A landscape with many valleys, sampled at points; each row gives a point and its height.
From any point a ball takes the steepest step (drop divided by distance) to one of its 5 nearest points. It stops when none of these is lower. Distance is the straight distance between rows; heights are no part of it.
j830: 3	-43	23	-58	-18	-6	-6	32	76	35	-13  (h 34.8)
j174: 55	46	-25	0	8	-1	-26	14	-36	-11	-10  (h 27.8)
j216: -62	-32	1	-10	44	-3	74	-3	-11	36	-13  (h 33.3)
j504: 30	53	-8	40	19	24	9	24	-27	3	-29  (h 16.3)
j113: -46	-18	17	16	0	-5	14	-21	17	37	-1  (h 18.1)
j954: -48	-16	10	15	11	-4	23	-18	16	50	2  (h 7.0)
j922: -44	-17	13	18	-17	-5	9	-21	9	17	9  (h 30.9)
j704: 58	-20	19	-13	-5	-48	-36	16	-28	-55	56  (h 27.5)
j999: 31	32	-1	59	13	34	28	46	-38	4	-22  (h 21.2)
j528: -18	-6	12	3	-12	-11	-12	-33	55	43	6  (h 32.5)
j236: 46	23	-6	67	4	30	29	54	-33	2	-13  (h 12.8)
j386: 7	44	-16	1	25	41	7	-5	-33	-11	-39  (h 22.7)
j557: -51	-23	0	1	-14	6	10	-8	-7	-13	4  (h 44.9)
j479: -16	-10	13	12	-28	-34	-15	-7	3	-40	31  (h 6.0)
j885: -1	29	-23	-13	17	40	-7	-4	-24	-23	-30  (h 36.0)
j24: 11	-6	32	15	-20	-51	-19	-5	5	-50	47  (h 19.5)
j3: -41	-11	13	20	-24	-16	1	-19	16	6	20  (h 35.9)
j391: 10	13	-18	-22	-7	-7	-28	11	-21	-45	8  (h 54.9)
j354: 82	33	-19	-8	-7	-16	-31	10	-33	-14	7  (h 31.0)
j894: 63	30	-9	57	-16	5	16	47	-38	7	-5  (h 18.7)
j981: 24	46	-11	8	19	31	-7	8	-29	-12	-31  (h 8.4)
j931: -2	-18	8	-33	7	5	-9	-7	76	52	-8  (h 28.2)
j839: -45	-33	-14	-29	33	25	66	-14	-26	8	-28  (h 35.0)
j121: -34	-16	-12	-11	-3	13	2	4	-22	-29	-4  (h 50.1)
j266: 39	53	-18	13	7	19	-16	15	-28	-7	-20  (h 21.4)
j445: -59	-35	5	-3	30	8	58	-6	-11	38	-10  (h 26.6)
j126: 65	-8	-3	-22	-7	-37	-38	11	-34	-47	37  (h 28.8)
j184: 6	-16	8	-28	-18	-7	-16	-27	68	36	1  (h 31.4)
j358: -8	-25	10	-39	14	6	-7	2	77	61	-10  (h 10.6)
j161: 11	-10	20	-8	-19	-25	-19	-41	65	32	10  (h 28.5)
j33: -8	8	-21	-16	-2	19	-15	3	-27	-33	-7  (h 65.1)
j441: 13	42	-26	-10	9	29	-14	4	-26	-18	-24  (h 34.3)
j733: 40	-16	20	-5	-10	-50	-29	5	-19	-59	50  (h 25.6)
j49: -1	-3	17	-2	-18	-19	-19	-35	63	26	13  (h 28.1)
j50: 2	1	28	13	-24	-43	-25	-44	55	0	24  (h 23.6)
j800: 41	17	-17	-21	-7	-14	-32	17	-25	-38	12  (h 38.6)
j998: -23	-4	18	20	-27	-25	-6	-32	32	7	23  (h 29.4)
j457: 73	45	-14	27	-9	-2	-11	23	-35	5	-7  (h 20.5)
j877: 47	47	-3	53	7	22	7	39	-31	7	-18  (h 8.3)
j222: -15	-11	8	-14	9	2	-9	-17	62	64	-7  (h 38.9)
j928: -63	-27	10	13	15	0	31	-12	5	38	-2  (h 17.2)
j53: -29	-12	3	13	-21	-23	-10	-6	1	-35	21  (h 21.5)
j923: -3	-4	26	21	-26	-55	-18	-16	11	-37	36  (h 15.8)
j166: -13	18	-18	-22	35	53	25	-14	-28	-11	-44  (h 29.9)
j377: -39	-15	-3	4	-19	-2	-5	-7	-12	-22	12  (h 40.3)
j115: -36	-19	13	0	35	-1	25	-14	38	73	-10  (h 25.5)
j941: 64	10	-19	-26	-9	-21	-39	15	-29	-40	23  (h 32.2)
j889: -47	-14	-7	-13	-2	19	17	-4	-22	-15	-5  (h 42.5)
j758: 11	-7	2	-8	-17	-31	-25	14	-19	-61	33  (h 27.2)
j517: -27	-10	14	-7	25	-2	7	-12	50	68	-6  (h 37.2)
j552: -27	-9	-12	-24	5	36	9	-10	-26	-24	-21  (h 41.8)
j70: 11	-30	11	-49	-5	-3	-12	6	78	47	-13  (h 32.6)
j48: 59	4	-18	67	-10	33	31	58	-31	2	-2  (h 12.6)
j355: -28	-17	-19	-33	30	41	44	-16	-28	-5	-37  (h 33.4)
j580: -15	-4	-9	-8	-15	-3	-14	7	-15	-48	14  (h 56.7)
j806: -50	-31	-5	-20	15	27	32	-4	-20	0	-14  (h 37.8)

Call two points neighbours if one is among the 5 nearest of the other. Go from one point of each pair to the other, from neighbour to neighbour, staying as low as possible. Name the highest point that can't be avoided.
j981, j877 => j504
j479, j954 => j922
j479, j358 => j184

For each start below, name the point where the ball stops.
j3 => j954
j839 => j954
j528 => j479
j800 => j479
j354 => j877
j121 => j981
j391 => j479
j161 => j479
j355 => j981

Two balls start at each pair of points below. Name the first point that both come to, or write never.
j377, j998 => j479
j33, j552 => j981
j580, j733 => j479
